Points, in no order, along strands that fork, close into loops and pass close to each other.
Two points are linked if the straight distance between their rows is under 50.2. Some points are linked to none.
<66>: -1 13 -10 -13 4 -10 16 12 4 1 -10 3 0 7 -20 8 2 2 8 17 12 -18 0 -4 19 1 12
<174>: -7 21 26 6 3 -1 2 -19 4 -7 10 -6 -8 -3 -2 12 9 -8 3 -3 13 8 5 -19 0 -9 -7
<669>: -6 -12 -8 6 -2 -1 -8 -16 8 21 9 -10 3 -14 12 -2 5 -2 4 0 -1 4 -15 9 6 -21 -11
<297>: 21 21 -5 1 16 -3 9 5 3 16 -15 4 -8 2 -22 3 8 14 6 8 10 -14 5 -6 8 12 14
<778>: -10 21 2 0 2 -12 -5 -17 -10 4 -1 5 8 18 17 2 -3 -18 -19 2 17 7 1 -2 -7 15 -4
<720>: -6 28 17 1 3 2 -8 2 -9 -3 1 22 1 12 -2 25 -6 -7 0 -11 23 10 0 0 -23 -16 6
<448>: -2 24 8 7 33 -24 -7 -7 -6 -7 -19 4 4 3 -8 15 -6 -12 -3 -1 12 11 -18 -6 5 -15 0
<1006>: -1 22 6 16 2 5 3 -23 15 -6 -16 15 20 17 10 16 7 -26 1 13 26 21 0 -12 -21 5 7
<1005>: 12 -9 17 -16 2 8 14 2 -7 -5 19 -3 6 3 -3 17 6 -28 -4 -2 -10 -15 -13 -16 -9 -21 -7
<510>: -20 -12 -3 1 4 -1 14 18 -20 1 14 2 -11 2 8 -1 -8 28 2 16 -10 6 -10 -9 6 -6 -19
<560>: 4 6 -4 -10 6 -9 2 2 4 -20 -6 2 2 17 -26 -1 -7 2 19 3 2 -14 -5 -3 8 11 12
<917>: 12 -20 -15 16 6 1 8 8 -21 -2 4 6 -7 8 -2 -1 -20 13 -6 14 -11 12 11 -8 14 13 -6
<175>: -13 -14 6 -8 -8 8 12 -16 -25 2 4 0 8 -16 36 -21 -1 15 -8 -1 -14 12 10 3 -10 3 -18
<23>: 0 -2 -14 0 3 2 -1 -23 -2 15 7 9 5 8 4 14 9 -18 -5 6 0 -12 13 7 5 -2 2
<983>: 6 6 1 -7 17 9 14 -15 0 11 -15 3 7 -4 18 -4 12 -1 6 0 15 -2 4 6 7 -2 -2
<103>: 13 -1 6 9 -21 -3 -3 1 15 1 -12 1 4 -18 -6 0 -7 -7 -9 -20 -15 -13 -1 19 18 26 13
<215>: -20 -18 -2 4 -19 1 11 -4 -6 26 21 -11 -11 -22 4 -11 9 -3 -21 8 -25 -12 15 11 10 -1 -5
<11>: -4 -19 7 -14 -6 3 7 1 -18 -13 22 -4 -7 10 10 4 5 13 3 12 -7 1 -1 -11 1 -14 -16
<229>: 14 -10 -8 6 6 25 1 0 -7 -10 -8 -4 16 3 20 -11 12 8 8 -2 0 5 -16 8 7 20 -7
<404>: 10 -9 2 10 6 7 -9 -2 6 -6 -4 6 -4 2 -9 0 16 9 -10 0 -3 3 2 12 -2 40 5
<452>: -18 20 19 6 -18 -8 -8 -24 14 1 -6 3 6 -12 -2 10 -1 -4 0 -3 13 12 15 6 18 4 9
<542>: 13 8 -1 -3 -5 -1 -18 -8 5 10 -6 -8 4 -11 -1 5 -19 -12 6 -18 -3 16 -5 -5 19 -16 0
<830>: 2 5 -3 6 -10 -14 -11 12 8 0 -7 -20 -15 6 5 -19 5 13 -11 -5 -16 -14 -14 20 -4 9 11
<152>: -3 -23 -21 10 -16 17 -10 0 -3 1 11 9 2 1 17 -14 -4 15 2 8 -6 9 -4 4 5 10 1
<700>: 1 29 -3 6 0 -19 1 -10 5 -2 -14 12 3 17 0 14 -3 -13 -12 9 25 -3 -6 -2 -2 6 -2
<1017>: -12 1 1 -2 8 5 18 -11 -21 -7 13 5 -6 22 23 -3 -6 18 0 11 -14 26 15 -19 10 5 -9
<865>: 26 -28 -10 6 3 7 11 21 -3 -4 -3 -1 -5 18 5 -1 -24 22 -6 11 -17 -3 10 -9 1 3 1
<812>: 5 -23 -9 -4 -10 -4 -1 4 -6 20 7 -5 -16 0 0 -1 -4 15 -28 18 -12 -4 21 5 0 -12 -10
<908>: -24 -3 -20 -8 -8 -2 -6 6 3 1 -2 2 3 -3 -20 -1 -9 5 28 -3 -12 -2 10 4 10 -1 8
<4>: 7 -24 -11 10 -12 2 -6 20 6 5 13 -18 -8 -10 -8 -21 10 14 -11 10 -31 4 8 5 6 -6 7
<566>: 7 13 19 -21 2 -4 -12 27 11 -8 -17 -5 -3 -2 -3 2 16 -4 2 -14 0 -10 -14 8 -11 3 3
<64>: 9 -1 12 -6 6 -7 3 -4 8 -6 8 -1 6 6 -14 13 8 -18 13 9 2 -11 -18 -5 -13 -19 7
<731>: -6 -26 -1 6 -7 11 10 -2 -7 19 18 -4 -15 -15 -8 8 9 3 -18 8 -9 -11 18 -9 5 -4 -9
<973>: -14 -17 -12 4 2 20 14 5 -9 -2 6 18 -6 2 -10 -8 -6 27 22 6 12 4 11 -1 -17 10 3
<761>: 6 10 4 -13 -1 -8 -14 12 0 -10 -1 -8 -8 20 -10 11 -4 -9 15 -9 -9 -6 -8 -9 5 12 7
<521>: 10 -4 -3 -1 6 -4 -17 14 1 9 0 -14 -17 15 -8 16 -4 -6 -3 -14 2 -7 -10 -2 10 2 2
<892>: 14 11 -1 -11 6 12 -16 24 4 10 -10 6 -4 10 0 23 -6 -10 -5 -24 4 5 -12 -5 -6 -2 1
<950>: -15 21 20 -2 -12 -18 0 -30 11 -8 -5 -13 -2 -3 -7 7 17 -11 5 -8 17 10 2 -9 5 7 5
<819>: 0 13 11 -7 3 7 10 -13 -16 -1 14 1 -16 29 15 14 7 11 -7 4 -4 5 22 -11 7 2 -13
<345>: 8 -3 5 3 -12 -28 -10 -7 11 -4 -8 13 13 -26 -11 -8 -3 -1 -16 13 -3 -8 15 15 -1 14 6
<852>: -15 -9 -19 -6 -3 -1 2 21 3 3 -5 -10 -7 -21 -7 -14 -9 8 14 -2 -5 -2 12 4 4 -11 5
<191>: 20 5 -1 10 19 3 4 -4 3 0 -3 7 2 9 -13 10 9 11 -2 0 5 -8 16 3 8 24 -5
<572>: -13 -16 -11 13 11 -3 -3 9 -15 0 6 4 -11 5 -4 7 -17 16 0 8 -15 -1 1 -4 5 -6 -10
<3>: -6 -8 9 -4 8 -9 7 14 -10 -20 3 -2 -7 -4 -20 -12 -4 5 3 5 8 -11 1 -6 -24 3 -1
<831>: -10 -12 -8 -1 7 11 24 -8 -10 -2 10 13 6 -4 1 -3 -7 12 18 9 12 -3 12 -8 -17 -11 -9
<595>: 16 -30 -5 7 -3 3 9 33 7 -3 1 -7 -16 4 -3 -8 -1 28 -16 4 -30 -4 13 5 3 -1 -1
<718>: -19 -7 -8 3 -10 -4 -9 11 12 -16 -9 -11 -3 -17 -5 -29 9 0 2 -12 -4 5 -9 4 -6 17 7
<463>: -6 -6 -13 -11 -9 16 6 -2 -12 -9 7 12 16 -9 6 -5 -7 -6 13 -5 9 5 7 -8 -19 -6 -8
<753>: 10 -18 -2 27 -6 3 -16 -3 2 5 10 -2 -9 -6 -18 -13 12 -2 -11 6 -20 1 3 9 1 38 6
<480>: 2 -18 -8 4 0 0 18 -21 -2 16 20 -17 -9 -7 -8 -5 7 -11 -11 10 3 -8 13 -9 -4 -6 2
<8>: 6 4 8 -13 0 -15 -8 16 15 5 -19 -10 -2 -8 -6 -5 14 -12 -14 -8 -1 -11 -10 12 -26 -15 4
<672>: 3 24 5 -9 21 -19 -7 -5 -6 5 -9 12 4 -6 -17 18 -5 -13 -7 -1 2 16 11 -2 6 -19 5
<166>: -5 37 15 -3 15 -15 -10 -16 2 -5 6 14 5 -2 -13 15 -11 -3 -3 12 2 13 13 3 19 -21 -4
<958>: 5 9 11 -4 0 6 -4 -1 3 -4 -3 -2 22 -9 13 2 -8 -20 4 -17 4 18 -14 -1 21 0 -3
<511>: 8 9 -6 5 -14 -4 0 13 4 12 -2 2 -10 -5 -4 1 -18 15 -1 -9 11 -11 -1 8 21 3 8
<218>: 2 -15 -11 10 23 3 3 -21 2 28 8 -3 -4 3 0 4 4 -22 0 13 -1 -7 11 -4 -5 -14 1
<698>: -5 -3 -11 2 -9 -17 -28 16 19 -7 -12 -4 0 -4 -5 -16 7 2 -5 -8 -7 -3 -9 17 -2 16 13
<882>: 3 32 19 -3 -13 -13 3 -17 17 -3 -18 11 5 7 5 18 -7 -13 -9 -3 17 10 2 1 13 -2 14
<403>: 14 -4 -2 7 11 0 -12 -5 13 13 3 -6 -1 -9 5 8 15 -6 5 9 12 15 -24 -4 -5 -28 -12
<242>: 14 20 -6 3 1 15 -10 10 10 9 -13 5 0 9 12 4 -6 5 7 -17 20 13 -10 -8 -2 5 7
<181>: -12 -3 8 -3 -9 3 16 -10 -22 -5 6 -4 12 -5 33 -15 -3 3 1 8 5 8 -9 1 7 -2 -14
<257>: -17 16 -6 -5 -7 -2 -11 -17 3 -4 -3 -2 7 24 16 3 -5 -27 3 -8 17 9 -13 -11 2 -4 -5
<442>: -7 17 9 11 1 8 6 -18 11 -9 0 -2 -5 21 -10 14 11 -7 29 5 16 2 -7 -3 -10 3 9
<687>: 2 0 1 7 -13 3 5 10 -1 -6 -15 -4 8 -10 -3 -17 4 -21 -16 -19 -28 -4 -7 11 20 30 8
<677>: -4 0 -12 13 -16 -2 8 9 0 9 4 15 2 -2 -4 -5 -19 21 -2 14 8 -14 8 11 3 10 6
<849>: -2 -5 -12 -15 -11 -2 -24 14 7 7 -2 0 6 -1 -1 -7 5 -11 -15 -6 7 4 -10 7 -28 -12 0
<347>: -8 25 14 10 9 2 -2 -6 11 -14 -12 22 12 12 -7 22 10 -5 1 1 23 22 1 -2 -25 0 4
<317>: 13 -3 -4 -13 -14 -7 -2 12 3 1 -1 -25 -14 15 9 -14 2 7 -6 -2 -9 -21 -4 0 -6 0 8
<949>: -8 6 3 -9 1 -21 -9 7 11 9 -19 3 5 -13 8 4 5 -14 -4 1 7 -22 -28 15 -7 -17 -4
<965>: 2 -21 -23 2 -4 9 -21 -6 0 -4 3 10 14 -7 5 -11 1 -7 1 8 -1 12 4 12 -6 13 -3
<124>: 14 13 16 13 38 -7 -4 -8 4 -9 -10 4 9 -1 -4 5 -3 -7 14 -5 8 19 -8 -11 -5 -12 3
<194>: 25 -20 12 4 12 9 16 8 -2 -6 7 7 -2 10 0 7 -24 18 2 -5 -7 -7 7 -14 -5 4 3
<234>: -3 2 17 10 1 7 2 -6 9 -8 6 8 4 10 -12 19 9 -11 13 -13 14 -8 -15 3 -16 -2 2
<449>: 10 -4 -19 6 -10 5 10 5 3 -5 9 -11 -8 8 -2 -20 -3 5 0 -1 -7 -14 8 -4 -10 15 7
<793>: -8 9 15 -22 -2 -8 10 20 -5 -20 -5 -10 -7 -10 -10 -5 12 5 6 -10 -4 -15 -4 2 -10 -3 -6
<644>: -2 -13 0 -6 -4 -1 10 -2 -7 -12 11 -7 -2 2 -13 -12 0 4 11 3 -12 1 10 -4 -13 14 4
<252>: -15 10 12 -10 -3 -3 6 2 -13 -16 -3 -1 11 -6 24 -1 -17 -7 -2 -12 4 5 -11 -1 16 -7 -9
<889>: -13 -11 5 11 -26 10 11 3 4 16 20 -3 -5 -30 8 -19 3 -2 -10 4 -18 -12 -4 6 6 7 9
<929>: 9 10 6 9 32 6 12 -19 -6 -1 -5 8 8 1 12 2 -5 2 2 7 7 11 3 1 -2 -14 -11
<179>: -8 -3 -12 7 -5 11 19 13 -6 -8 -3 16 -2 -9 -14 -14 -15 21 14 9 3 -10 19 2 -3 20 16
<614>: -8 -7 2 -19 -1 5 3 -7 -13 -6 30 -4 3 8 2 15 14 -15 5 10 -11 -10 0 -5 3 -16 -10
<980>: 17 4 1 -12 7 0 -12 6 9 9 3 -11 2 -3 -2 11 -4 -3 4 6 5 13 -3 -11 11 -33 -4
<786>: 14 -9 12 4 2 13 7 11 6 1 10 6 -5 11 2 15 -5 11 9 -13 6 -15 -10 -2 -14 -1 8
<462>: 15 -5 -13 7 4 19 -8 0 1 3 -1 -1 2 9 19 -7 -6 18 4 -1 5 11 -6 -1 8 8 0
<520>: -1 10 16 -14 9 -2 -8 -16 -8 6 10 -10 -12 8 7 9 14 11 1 -5 4 11 13 -10 0 -8 -3
<185>: -6 -14 -18 -11 0 9 -19 -1 -1 -7 -1 11 9 -14 -3 -5 -4 -7 1 -8 1 11 8 6 -21 -8 -8
<529>: -7 5 -1 -7 4 2 3 -25 -10 9 -7 1 10 -1 4 -4 11 -7 9 -2 -4 -8 8 6 12 8 -6
<905>: 10 0 5 10 -16 7 15 11 5 5 -6 -3 -2 -23 -3 -2 -8 9 -11 -11 -6 -13 4 8 24 7 7
<333>: -5 -1 -8 5 -10 4 -2 9 5 -16 -14 -12 12 -12 5 -30 23 -12 -10 -15 -23 0 -16 9 7 18 -3
<514>: -5 -10 4 -7 4 -12 -5 -1 2 5 -4 -6 11 -18 4 -8 3 -3 1 2 0 -11 -17 13 -1 -26 -13
<713>: -15 -20 -7 -2 -9 2 -1 19 1 3 -4 -17 -6 -21 0 -21 -3 15 -6 9 -26 5 4 5 1 -11 -4
<998>: -18 15 -1 -9 1 3 -10 -6 -7 -4 0 4 -1 20 6 8 -4 -3 13 -16 22 5 -5 -9 -20 -13 -8

A tip is a point with one link. Name the tips that can be reached along the links from each point below, in the order of the rows.
<252> -> <175>, <229>, <753>
<520> -> <1006>, <1017>
<672> -> <812>, <166>, <889>
<1005> -> <908>, <442>

A fork is a point with three links, a tip a point with one. Leave the first point through the second and follow the links. Name the first fork or tip that comes.
<566> / <793> -> <185>
<185> / <463> -> <8>
<1017> / <819> -> <1006>
<1006> / <347> -> <1017>
<753> / <404> -> <462>
<949> / <514> -> <175>
<166> / <672> -> <731>

How many points has the smallest loop of links through each point below? Write none if it is on no loop.
<973> -> 22
<64> -> 11
<4> -> none
<949> -> none

Name the points in between on the shortest way along the links from the first point to the second, in order.
<731> / <672> -> <480> <218> <23> <529> <983> <929> <124> <448>
<560> / <542> -> <761> <521> <892> <242> <462> <152> <965> <185> <849> <8> <949> <514> <669> <403> <980>
<103> / <8> -> <905> <511> <677> <179> <973> <831> <463> <185> <849>
<819> / <347> -> <520> <174> <950> <452> <882> <700> <778> <257> <998> <720>
